Points, in no order, along strands that fork, close into loops and pass close to each other.
Two points are linked if the straight distance between their rows is under 117. Some points are linked to none.
poman: [ 30 -32 -36 -38  68  21  15 -25   8 -23   1  59 -10  -6  58 -33 -20 -24
   7  24   6  -2]
ninal: [-15  34   6 -67  40 -13  14 -36 -66  -5 -29   3  -8  16 -13  10 -26 -23
 -43 -45 -29 -11]
fula: [ -3 -41   9  65 -31   3 -38  33  67 -27  13   5  32 -74 -42  21  22  -5
  -2  15 -18 -31]
nofo: [ 56  35 -48 -37   6  10  35  15  17 -19 -16  -5 -25  40 -10  27   0  -7
 -35 -22 -26 -22]
zivop: [-73 -29   9 -43  11   9 -16  -7  17  75   0  -7  39  -6 -31  -4   9   2
  26  -3 -31 -37]
zatop: [ -2  19   7   1 -34   0   2 -30  15 -15  18 -58 -19   3  10  14   5  -4
  21  -3 -33  43]
fediz: [-24  -8 -42 -24 -40  -8 -26  66  -2 -12 -36 -52   5  11 -65 -11  45 -25
  37 -16 -19  -6]
semo: [-14 -40  36  32 -46  31 -49  43  58   5  43 -49   5 -22 -99  28  14   9
  -2  53  10   9]
Dodu: [ 14   4  13 -28  63  34  44 -31   9 -10  19  41 -37  26  43  -8 -36  15
   1  17   9   9]
mar: [ 43 -25  32 -10  53  -8  34 -30 -17 -32  23  11  16   1  56  52  -9  23
  18  10 -42  -7]
maso: [ 14 -30  44  36 -50 -15   4  95 -22 -30 -14  34  -7 -35 -10  18   5 -48
 -16  19 -21 -11]
Kig: [-35 -33  46   6  24  15 -23  41  12  -4  12 -42  -8  -9 -30 -13  20 -17
  15  -2 -63 -35]
pob: [-44  18  55  48 -16 -16  56  28  -8 -18  -8   5   2 -16 -14  -1 -17  26
 -11 -43   3 -37]
Nir: [   6   30   10 -101   38   13    4  -29  -25   15   35   -5   36   14
   50    8  -21   57   53    2   -2   78]
mur: [ 40   3  48   0   5 -21  44  28   5  -5 -23  17  -2  45 -37 -12 -47  24
  11 -27 -19 -52]
Romir: [-66   3  -2  34 -23  38   6  57 -11  -4  33 -19  -4  -3   7 -50  11 -20
   1   0  34   3]
Bulak: [  9  41   6  45 -56 -18 -36  42  -7  44  27   4  -6  39  -3  19   8   3
 -12  77   5  16]
bek: [-32 -29  59  79 -36   5 -46  36  52 -36   7 -29 -17 -52 -83  20  23  21
  -3  26 -18 -19]
Kugu: [ 29  28 -16  63 -37 -45  -2  15  12 -11  -2 -75 -19  23 -19 -10  37   1
 -50 -24  -3 -23]
monek: [-53 -23  77   0  14 -12 -15  13   1  57   4 -25   6  21 -16  -1  12 -20
  25 -21 -38 -32]
gavef: [ 36 -51   5  12 -26  20  15   1  23  32 -38  17  15 -10  -6  20  23   6
  -5   6   9 -46]
lasob: [ -1 -29 -41  29   9  14  33  23   9 -22 -13  37  15 -26  19 -33 -17  37
   7  45   6 -25]
zevak: [ 31  32 -19  39  11  -9 -19 -31  12 -16  67   2  14  49  28  15 -18   0
  -1  13  16 -17]
Soka: [  2   0  10 -18   4 -47 -24 -57 -14   8   1 -89  22  -3   5 -47  -7  26
  44 -20 -46  38]
Lunep: [ 14 -21 -34 -31  54  43   3   0  60  33  34  60   5  33  13   9 -12  -8
  -2  45  -5 -41]
rep: [-16   6  29  46 -44  -1  24 -21  22 -17  57 -14   6 -32 -27  44 -21  -2
 -57  67  11  -9]
beruk: [-11 -12  27  85 -33 -35 -34  58 -18   6 -46 -12 -40 -28 -10  55  71  -3
 -17  15 -18  12]
vifa: [ 12  -8  11 -42 -20  -1  45 -51 -24  -9 -49 -40 -17  -7 -21 -25 -11   4
 -15 -49  38  12]
retu: [  9  37  16  62 -42   1 -26  77  60  21   8   6 -42  -7 -34  59  45 -14
 -41 -29  -3  12]
telo: [-18  38  10 -31 -14  56   8 -12  15  19 -20  55 -33  22  37 -50  10  32
 -21  18  10 -44]
mefu: [-16  30 -23 -52 -32 -21  -5  -7 -24  15 -26 -32  -8   0 -23 -12  11  -1
 -33  23 -76 -22]
kubi: [ 11 -16  -2  29 -28 -13   4  22  -7 -45  15 -25  -3   3  -5  35 -16 -26
  30  12  -2  25]
Nusi: [ 14 -29  25   4  33  13  17  35 -14 -43  19  22  14 -21  35  36   0  15
  20  49 -54 -20]
rogif: [-16 -35  47  29 -21   1  23 -35 -24  11 -29   3 -22 -10  10  76  12   2
  -1  48  12  -9]
pifo: [ -8  30 -39 -13  -7 -45 -17 -68 -23  20 -11  21  48  -9  34  46  19  28
  30 -20 -21 -14]
liro: [ -6  32   2  58 -50 -14  20  43  40  -7   6 -10 -47  -5   6  -7  -4 -45
 -51 -20  20  22]
Gonos: [ 51  -2 -59 -27  31  10  15  -7  21  26  15  11  -2  56  -1  30 -10  -7
  -6  28 -11 -10]
suk: [ -1  44  57  22   0 -16  21  -9 -20  19 -22 -25 -27  73  -8 -47 -17  51
  16 -30  18  -4]
foti: [  37    0   14   78  -31   -8  -32   61   33   24   54   71  -13  -79
  -56    8   15  -12 -116   47   60   61]
valu: [ 26  25 -29  35 -26  37 -28  25  18  -6  10  48 -16  56  -6 -10   6 -12
  -3  11  69 -31]
zofi: [  0 -24 -18 -62  55  66  -2  -4   4  14   0  -5  -3  33  -8 -20   4  -8
  16 -15  -1 -18]
Peb: [-20  15  -4  15 -33 -27 -33 -13 -57 -23 -63  11 -25   3   4 -16   2 -16
  30   5 -23   1]
renar: [-12 -28 -18 -36  -1  24   1 -53  52  10 -33   5 -14 -54  34 -67 -23  20
  43 -10  -9  44]
Koful: [-17 -66  -4  40 -10  11  24 -13  19  30  -5 -23   8  14 -48  65 -11 -13
  30  30  57   9]
tidiv: [ 48  32   0  30 -23 -14  32   6 -31 -30   4  17  -1  26  57  18  21  10
   2   0  28  -1]
gosog: [ -8  -2  11  -5  -7  40  27  26  31  -7   4  13 -29  21 -26   6   0 -59
 -43 -50  26 -41]
Sak: [ 34  41 -12 -77  39 -12 -15 -23 -68 -12 -19  17  47 -13  53 -56  -1  49
 -26 -52  35  43]
mog: [-25  15  24   8 -49 -18 -47  19 -23 -29 -36 -16 -30   5 -56  -6   2  -3
  29  31 -41 -19]
febog: [-28   0 -10  33 -15   9 -23  38  15 -42  62   3   9 -26 -35  50 -12 -41
  13  10  11   8]
gonu: [ 17  43 -33 -11 -14  34 -26  -8  12  14 -18  27 -10  51  13 -52  13   7
  -9 -16  23 -39]
fupab: [  4 -26 -18 -32   7   2  37 -18  23   0  40  -4  21  -5  -1 -16 -36 -34
  -6  34  10   0]
tizuz: [ 17  12 -16 -10 -14  -5  12 -23  33  56 -24  32  -1  52   3 -19 -36   8
  49 -18  33   7]
Gav: [-17  46 -28 -27 -32 -29  32  17 -20   8  26 -24  22  -5 -14  34  -9   2
 -56  44 -36 -21]
minag: [-45 -19  43   2 -32 -17  13  36 -23  32 -64 -41  -5  10 -34 -49  68   0
 -19 -47  30 -56]
Gameb: [-31  12  31 -18 -16 -29   3 -67  -1  32 -15 -65 -12 -33  26  -1  11  23
  22 -13 -60  37]
binu: [ 14 -36 -39  56 -18  -8  20  49  -7 -19 -18  40  21 -14 -21  11  -7   5
 -20  63  39 -33]
boni: [ 47 -43 -26  10  -6  -8  -5 -57  30 -37  23  48 -17 -16  25  48  -3 -51
 -32  61  28  -6]
pobuk: [ -7 -25 -26   6 -35  57 -46  70  21 -17  19  32   4   3 -54  21   6 -33
  22  35  60 -10]
feket: [ -2 -25  21  73 -29 -28  -7  61 -16   3 -21  39 -25 -27 -26  27  -1 -70
 -55  12  16  10]
gaz: [ -4  19 -27   6  49   7  -2 -19  21  23 -15 -26   8  16   0 -43  -6  85
  53 -29 -19  20]
Pudo: [ -3  -5  52 100 -28 -10  -4  80  72   6  -9  25 -45 -49 -65  49  15   4
 -44 -23   5  22]
barub: [  9 -36  36   8  -1   5 -22 -16 -44  -7 -41 -27  -5  43 -49 -52  -3   7
   1   8   7 -69]
gibal: [  1 -39  -6 -49  44 -32 -20 -62 -18  55 -23 -24  62 -12 -27  -3   3  12
 -10 -44 -27 -39]
kaser: [-39   5  41  44 -56  -5  29 -48  14  25  14   7   5 -18   1  62  -9  21
 -21  55  38 -11]
zada: [ 10  15 -11  55 -94 -25 -41  19  50   1 -12 -21 -17  -5 -47  24  16   8
  17  10   9  26]
pom: [-18  28  67 104 -35  -8   8  45  33 -21  19  30 -37 -33 -52  49 -23   5
 -43  10  24   3]
Nik: [ 13   8   8  70 -46  12 -41  52  36 -32  71  64 -19 -65 -25  -3  -8 -11
 -52  66  67  76]
bedo: [ 12 -24 -42  22  22 -18  12  24 -16  25 -28  33  53  19  26 -15  10  18
  56 -38  42 -12]
tofo: [ -2 -40  37   8 -35  25   0  26  29  17  22 -21   8   9 -69  80  -2  -6
  20  39  17  -7]
div: [ 19  40 -20 -61  35   7  30  13 -12 -36   3  73  20  -2  53 -30 -21  39
  10 -25  -1  -9]
Tudaz: [ 35  20 -29 -95  22 -25   4 -29 -52  -2  -3  52  63 -29  60 -74 -22  57
   6   6  65  52]
vokep: [  3 -17 -32 -21 -49  17 -22  22  27  39  74 -19  44   5  12  15  30 -33
 -19  66  42   2]
kefuz: [ -1   7  25  -9  18  49   4 -36  26   3   7  16 -27  12  56  37  32   1
  29 -37  -4  -2]
Sonol: [-18  18  26 -48  55 -24   1 -44 -46  14 -56  -9   5 -18 -14  17 -16  45
  25 -75 -31  42]
dul: [-15 -21  19  25  23  24 -29   0 -13  32   8  15 -16  43   4   7  -6 -18
  15  50  -7 -24]
vonas: [ 26 -23 -49  64   2 -26  -5  36  38   3  17  46 -15 -15  56   3  -8 -70
  10   8  19  35]
fepip: [ 62  -8  19  10 -39 -34  19 -70  -7 -27   7 -39  35   0  20  -1  -3  20
   8 -43  29  -5]
vuf: [-44   7  15 -21  69   5   0 -79 -12 -33  44   2  10  -2   5  -6 -64   0
  19 -12  -7  10]
Pizuz: [-13  -8  46  68 -32  -5 -50  87 -25  15   0  -5 -47  -5 -32  88  66 -41
 -20  12  11  42]
Mim: [-30  33 -20 -63  62  21 -49 -17 -30  11 -16   3  31 -16  17 -68  10  52
  18 -55 -13  22]
Roz: [ -15   41   13 -100   29  -26   18  -28  -52   21  -51  -15    5   11
  -40   -4  -37   33  -14  -51  -24   29]
dimin: [ 10  36  57 -11  23 -24  23 -24 -49  48 -49  11  -2  32  29 -57 -32  46
  -4 -51  19  12]
lisov: [ 20  18  -2   3 -24  -7   6  -4   9  11   0  53 -33  42  30   7 -40 -43
  25  10  24  16]
duno: [  6 -49  -1  98 -35 -21 -14  40   6  -7  -2 -32 -33 -42 -71  57  22 -32
 -37  29  41  61]
puf: [ 22   9 -43 -39  19 -45  10 -25 -53  46 -28  44  51  -1  61  11  16  24
   8   3  -8   3]
buk: [-25  32 -34  33  11 -26   0 -26  -3  -3  81   8  22  12  59  13   2 -32
 -24  41  46   1]
reg: [  9  24 -17 -42 -36 -11   3 -93 -29   7  -1 -17   4  14  32 -35 -21  11
   8  29  34  33]
zavud: [-23  -8  21 -42  44 -24  -9 -69 -40  11 -46  24  32 -59  13 -29 -33  58
  12 -46   5  41]
tafub: [ 28   1 -30  -4  45  -9   3  -9 -31  36  -5  -1  50  24  62 -42  14  49
  62 -43  39  35]
viluz: [-31   5  19 -62  41  55  12 -38  36   6 -16 -51 -28 -10 -22 -64  -4  36
  -5 -50 -19  18]
gurek: [-64  15 -51 -53  17  24  27 -18  -5  35  30 -36 -14   2  13 -12 -11 -14
   1   8   8  48]
gisa: [  3  -1 -18 -34   9  -6  13 -30 -31 -62  22  -9  28  -5  26  11 -25  -3
  68 -39  26  56]
divo: [ 16   7  25 -40  19  -8  25 -20   6  16  55 -28  45   5  60   2  -6  30
  52 -25  -5  47]
lak: [ 11 -19 -10 -61  42 -23 -17 -62  13  37  -4  12  57 -33  11 -29 -33  30
  10 -16 -46  -1]
ninok: [-15  47  60   6   0  -7  18  15 -16  -2 -37 -16 -78  61 -21 -16 -20  10
   9 -22 -29  -2]
goz: [ -3  -4  39 -29   9  29  -4 -25   2   8  20 -21  26  12  34  10  22  41
  51  -5 -13  -7]
nis: [-46   8 -16   1  22 -20   3 -27 -64  35 -62  35 -23  20   2   4 -22  -5
  17  13 -10  -5]
Soz: [ 25 -24  40  41 -56 -31 -17 -52  14 -32  19 -53  30 -21 -12 -13  -5 -20
  12 -28   0 -22]
nagag: [-17 -11 -32  39   9  11  29  16  28  14  40  -2  40  -4  26   0  22 -31
  -1 -62  71 -24]
Nuz: [ 23  -8 -10  11  -2   8  37 -25  80 -10   5  -6 -16 -31  37   7   1   1
  -4  -9 -26  -4]
vufi: [ -6  28 -18 -34 -30 -17  44 -11 -26  35 -40   6 -16 -15  35  -6   4  -3
 -39  13 -42   5]
gam: [ -1 -21 -13   7  -6   7   1 -73 -10   7  -8  40  -1  -4  30  38   1 -10
  -3  56  31 -12]
kun: [ -5 -25   8  -2 -26  25   5 -30  73  -5 -11  21 -24 -37 -10  -2 -35 -19
   9  20 -26 -11]
bege: [ 41   7 -36  48 -11  27  -8  22 -29 -54  -2  -7 -14  38 -20  18  17 -13
 -14  10  59 -22]
nem: [  0  20 -37 -46  49 -23  28 -30 -46  50 -32  36  -9  12  63   3  -4  -6
 -34  -1 -31  11]
veku: [-34  27  -5 -57   7  16  11 -47  22  -1  35  13   1 -20  13  46  -3 -22
 -21   9 -38 -19]
ges: [ 38 -35   2  53 -43   7 -22  49   3 -41  42 -33  -6 -27 -46  71  34 -59
 -45   3  46  28]
kal: [ 15  10 -11  30 -44 -20 -48  44 -34 -28  59 -41  14   8 -62  66  12 -66
 -38  30  26  21]
Pitin: [ -3  -8 -10 -11 -16  35  13  10  54 -12  46  31  17   2  12  13   7 -62
 -21 -52  71 -26]
vonit: [  4 -35 -40 -68  26  26  38 -39 -18 -11  19 -35  22   8  22  13 -13  -9
  52  -9  50  63]
nalot: [-30 -21   3  -1  57  35 -19  -7  13  18  11  83  -9  28  27  26  -9 -22
  25  28   1 -34]
rogo: [-43 -10 -43  -4 -26  45 -35  68 -13 -21   6   6   2  -4 -13  17  41 -21
  26  33   1   2]
Duvuk: [-31 -35 -11 -44   3  11  16   0  -1 -18 -68   6 -28 -36 -22   5   1 -15
  27 -30 -39   4]
tive: [  9  -5 -22  61 -19   1 -34  42  20  17  36  40  23   2   1  11   9  -1
 -13  68  21 -17]
vovu: [-36  -7  20  17  -2 -19  -4  24   2  42 -37 -29  13  36 -43 -55  34  31
  31 -48  22 -37]
bib: [ -7  39   5  65  -6  18 -50  40  56  10  15  25 -72   8 -41  48  -1 -30
 -39  12 -23  17]
seb: [ 42  -4  28 -30  39  24  25 -32 -25 -14 -15 -45  23  22  -3 -47   4  81
   6 -40  17 -16]
debo: [-25   3  15 -10  48   5  53 -18  -2   8 -22  34 -30  10   9 -20 -64  35
  28  -5 -28  18]
riv: [-43 -49   4  27  35  26  -8  24 -13   6  31  12 -18  -6   2 -15 -40 -46
  14  79   3  10]
rin: [ 35  -8   6  -8 -47  13 -34   5  52  -2 -16  16 -24  -7 -29  25   7 -36
 -12  19 -47 -25]
Fum: [-49  -6 -40 -15  25  -6   5   6 -11  27  11 -57   9   7 -14 -21   9 -27
   8 -16 -25   8]
bikig: [-39  14  35 -35   2  25   4  18 -13  37 -43  34 -28  25  -6  14  17 -16
  -8 -25 -13 -47]
Sezop: [ 26  36 -18   9 -11  -5  11  26  50  -5  50  56 -37  22  54  22 -14 -27
 -12  52  28  30]
Patev: [ -3  -4 -28   5 -59  38 -66  38   4 -10  56  18  14 -13 -15  12  28 -54
 -24  54  66  20]
vule: [ 13 -32  -8  -6  23  -7   7  29 -62 -46  -9 -23  28 -22  33   1  28  -5
   2   7 -51 -25]
fud: [  2  58  23  53 -43 -19  -3  16  45 -10  55  33 -34 -11  54  14 -16 -43
 -32  15  18  26]
pifos: [  0 -17  81   5 -32 -27  18 -21   3 -27  14 -39  38 -35  -2 -45 -26  13
   6 -23 -30 -36]
bigel: [  7 -10  20  12  -8   3  24  73 -26 -56 -16  -8 -19 -13   9   2  22 -31
 -12 -11 -47 -24]
piz: [  8  17  -4 -47  15   1  27 -20 -45 -74  46  29  42   4  51   0  -4  -4
  32 -27  54  -4]
naz: [  3  11  11 -70   7  35 -43   4  -3  10  -4  -9  55 -13  26 -49  48  39
  45 -69 -17  -1]
Ridi: [ 22 -38 -34  15 -10  14   3 -11  58  29  25  37 -12 -10 -12  43 -16 -54
 -44  60  39 -16]
kad: [ 55  -4  -9 -62  18  15  22 -51   1 -32 -59   2  -5 -36  31 -19  19  41
 -30 -42 -31 -13]
Dar: [ 11  -9 -42 -64  81 -24 -19 -42  -2  17 -14  12  67 -71  34 -48 -15  69
  -7 -27 -33  32]
vudir: [-18  21 -16 -86  11  47 -39  11 -11  13 -26  25  -9  28  -7 -24  14  -5
  30 -19 -44  -2]
zeso: [ 35   2 -41 -10  30 -22 -12  -3 -23  -9   8  27  37   6  91 -81   8  11
  34 -13  20  22]
gisez: [ 32  18 -30  40  -5  -7  13  28 -36 -18 -32  -1  16  19  28  -9  40  29
  15 -39  22 -26]
gutos: [ 45 -13  17  23 -27 -32  26  38  -3  -7 -21 -64 -16  45 -31  15  32 -17
 -14 -26   4 -16]
dep: [-55 -23  36  44  10   1 -68  17  13   3  16 -43 -13  -8 -63  23  25 -41
 -19   5 -34 -41]
gibu: [ 30 -19 -28  32 -34  -4 -17  -4   3  33  29 -47  15   7  27   5  51 -18
 -21  44  17  -6]
felu: [ 34  19 -17  28 -42  -6 -18   8 -37 -31  52 -54   5  20   3  26  27 -31
 -34  55  20   7]
Legu: [ 26  29 -37 -53   3 -23  28 -19 -18  27  -4  33  14  56 -16  -5 -64  12
  43  -2  22  26]
sem: [-21  17   5 -29   8 -33 -19  15  -7 -36 -58 -37 -44  21 -67 -24 -10  -2
   7 -16 -70 -28]
Golo: [-37  15   0 -17  33   0  18  15  19  23 -26 -12 -25  19 -27 -84 -44   2
  19 -57  -8  16]
Nofu: [ 19 -20 -41 -42  84 -21  18 -18 -22   9 -14 -52  42 -44  24 -42 -12  51
  -7 -36 -52  55]
rolik: [  6  -2  33 -80  31  48  -3 -29 -15  -8 -22 -38   8 -16 -12 -95 -17  67
  -5 -20   4  18]
suro: [-51  25 -19  19 -22  18  -6  55  -8  -4  -8 -16  25  10 -26 -57  26  25
  21 -36  22 -34]
Guno: [-48  23 -52 -12   6 -26  42 -13  -9  22  58  -7   0  -1  66   4  -8 -26
  -6  47  24  45]
kod: [  5  -4 -19 -58  53  -7  28 -58 -26   2  11  36  34  -5  35 -39 -39  32
  11  15  55  27]
Ketu: [ 36   8  37 -38  14 -19  23 -31 -10  15 -30  38   6   0  48 -43 -28  -2
  -4 -40 -17  15]
Kulaz: [ 20 -20 -53  38  34  -8 -16  17  24 -15  29  28  13   3  76 -34   8 -24
  57   5  22  23]
gafaf: [-28 -13  31 -24  18 -29 -11 -39 -39   6 -45 -53   2   3 -33 -73 -20  38
  44 -35  -7  24]
lobuk: [-57   0 -17  10  38 -12  23 -20  -4  25 -42  78 -19   2  18  -4 -52   2
  44  14   2  14]
fam: [-14 -18  28 -44  68  -9  -4 -37 -56 -10 -25 -27 -24  15 -19 -38 -24 -28
 -16 -18 -65 -14]
nep: [ 34  33 -15  20   8  -5  -7   6   5 -44  41 -15  14  35 -25  56  -4  11
  -4  -4 -15 -42]
Gize: [ 29  24 -31  81  23  -9   4  11  -1 -18  11   8 -14  39 -34  49  -5   9
 -40  10  24 -42]
daseb: [-79 -27  31  34 -20  15 -15  67 -16  11  36  -6   3 -26 -14 -18 -12 -52
  16  49  25  15]
tisu: [-13   6  28 -15  75  -6   9 -87 -40 -15 -10 -42 -16  22 -30 -12 -53  11
  -3 -45 -15   2]
niba: [-54 -23  45  33 -16   2 -55  28 -16 -37  32 -16  -7 -39 -41  46  -1 -63
   2  25 -39   1]
bav: [ 38 -52 -24 -36  32   2  45 -14  -6  24 -25 -35  12  10  -1  17 -11  12
  43  -2  -2  44]
Buben: [-35 -14   5 -35  51  -5   4 -24   1  27 -59 -58 -40  15 -56 -84 -17  31
   0 -43 -13   7]
bitu: [-51 -25  33 -27 -25  16   4  46 -10  35 -56  10  -1 -18 -13 -42  34 -29
  -6 -33 -19 -53]
Vefe: [ 45 -57 -51  21   7  14  11  -5  49  30  -4   3  11 -14 -12  66  29 -24
 -31  22   1 -22]
Sot: [-22 -64  29  80 -25  11   5   6 -10  -8 -12 -41 -27 -16 -43  45   6 -21
  19  37  61  34]
nam: [-29  44 -43 -82  21  19   7 -66   6  -6  14  21  -6  -7  45  58  22  23
   3  -5 -21  18]
pezo: [ 14 -34 -35  84 -29 -35 -25  70   5  17  15  46   3 -40  16  22  22 -65
 -42  23  29  48]
Ziruz: [ 51  17 -33 -22   4 -17  49 -13   8 -18 -61 -24 -32  -5   0  20  27  37
 -32 -47 -37 -20]
suni: [ 14  -9 -15 -30  34 -26   2 -17 -37 -13   1 -53  13 -23  44 -23   6  17
  27 -14 -62  56]
Zozi: [ 46   2  14  -9  19   8  35 -45 -31 -55  23 -11  28   4  23 -27 -13  23
  -5 -34  35 -15]
zam: [-29   6   4  29 -79 -24 -39  58  33  -4 -31 -48 -14   8 -76   5  47   9
  50  -8  10   2]
dis: [  8  22  19 -60  21  19 -45 -43 -42 -12  -5  22  41  -1  64 -12  36  49
  56 -24 -19  11]
medul: [ 41  48 -10 -37 -26   8  32 -31 -48 -32 -16  -7   3  12  47  24  33  47
 -12 -32  14  -1]
Sato: [ 37  39  24  10 -29 -20 -11  31  -2 -23  34  26 -16   5  39  -1 -24 -27
 -47  53 -58 -10]
Pote: [  5  55   0  -3 -39  -1  17  53  14 -13  12  23 -33   5 -24  33  -9  -8
 -59  50 -43 -15]
vez: [ 20 -50 -61 -58  78  37   8  -6  10 -15  10   6  17  -5  20 -57 -14  -3
  27 -18   2  23]
gimu: [ 10  39 -17 -43  31   1  26 -24 -64  -8 -17   1  46  -4  54  -4  38  67
 -11 -48  40  11]
seziv: [ -2   0  32  48 -57 -24 -75  68 -44 -12  22 -12   4 -31 -70  85  47 -35
 -23  35   7  30]
von: [ 15  22  -2  15 -15 -29 -31   4 -12 -14  54  18  -4  19   1 -28 -61 -43
 -32  82 -27  -8]
Bani: [ 63   3  36   5   4 -13   4  13  -8  -1   6  13   7  58 -11  34 -13 -10
 -23  -5 -30 -59]
tisuf: [-38  31 -74 -31  41  12 -23   1 -17 -20   4   5  32 -10  25 -67   5  30
  43 -14  -4  14]
bena: [-26 -20  14 -26  53 -15 -38 -24 -11  11   0 -32  39   6 -41  -8   8 -10
   6 -52 -49 -64]
giv: [  1  11  47  72 -52   2 -24  66  26 -35  39  34 -15 -45 -69  23 -30  15
 -38  62  39  42]
supu: [-34  19  -5   9 -13  -1  -5 -35  36  -6  56   0   1 -36  11  19 -12 -24
 -54  50 -28 -23]
mus: [-24  13 -30 -19   5   7 -16 -20  31  -5  -4  19  10 -28  35 -42  -9  15
  38  -4 -36   8]
gasi: [-32  -6  87  44 -19  -5  16  15  -9 -41  18  14  12 -30  17  -8 -18   3
  16   2 -20 -29]
torir: [ 69 -20  31  31 -20 -16  44 -28   6  -3  10 -62  -2  32  -6  23   6   1
 -19 -10  27 -10]
gamor: [  2   8 -10  76 -38 -37  -4  55  46 -13 -19 -51 -50 -14 -41 -25  32 -38
 -55 -28   1  -3]
bubos: [-13  28  -4  73  33 -22  40   8   9  -6  14   9   8  18 -11  15 -20  18
 -22 -50  12 -47]
dobi: [ -8  35  -6  23 -25   1 -58  13  55  11 -14  19 -43  24 -45  21  12 -38
 -18 -30 -36 -33]
zed: [-17  14 -40 -42 -37  31 -48  34 -12 -18 -20   1   5  13 -15 -13  36 -29
  34 -27 -19 -16]
bozin: [-29  -3  -2 -22  76  -5  24 -86 -25  -6   1  24  19 -21   9  -8 -58  55
  15 -34  27  32]
Nad: [ 50 -26 -19 -27   3 -16  34 -47  30 -17 -19   4  22 -40  19 -12  -5  -5
 -36 -14 -24 -31]
Voko: [  2  10  -5  24 -22 -14  10  66 -32  33   9 -36  -8  45  -6 -17   5  17
  11  68 -11  19]
vuruv: [ 27   0  28 -16   1  30  15 -47  63  25 -26  -1 -32  -8  34  14  27  19
  -4 -41 -45 -15]
mel: [ 36 -39  40  33 -50  17 -18   3  30  14 -18   6 -22 -16 -21  25  26  -9
 -42  54  -3 -43]
seri: [-38  43 -25 -30  23 -10  20 -72   2  36 -20  21  18 -11  40  64  13  61
  23 -38  -2  22]
dat: [ 12  21  12  26   9  10  16  39  20   6 -35  29 -52  64 -26 -15 -35   6
  11 -15  -3 -25]
bome: [ 23 -20 -32  -2  -4  16  22  22  -8   4  -5  -3  10  17  25 -16   3  34
  30  65   3  14]
Zosi: [ 29 -51 -18 -34  33  40  24  -3  18  -6 -33 -12 -20 -23  23 -78 -13  18
  23  20 -21  15]
Por: [-20  -2  37  -1 -10  45  10  24  36  29 -20  10 -59  27 -42  40  17 -23
 -32   5   9 -25]

A piece is two or more points that can be reached from each other along the links. Count, over all rows, the pieces, the separate loops (a circle has one, a figure eight two, a Y none), the forks (points with three links) and the tips (points with one).
pieces -> 4
loops -> 2
forks -> 13
tips -> 17

How many points has the smallest loop of links through each point below? Write - if it is on no loop.
zavud -> 8
Bulak -> 6
Dodu -> -
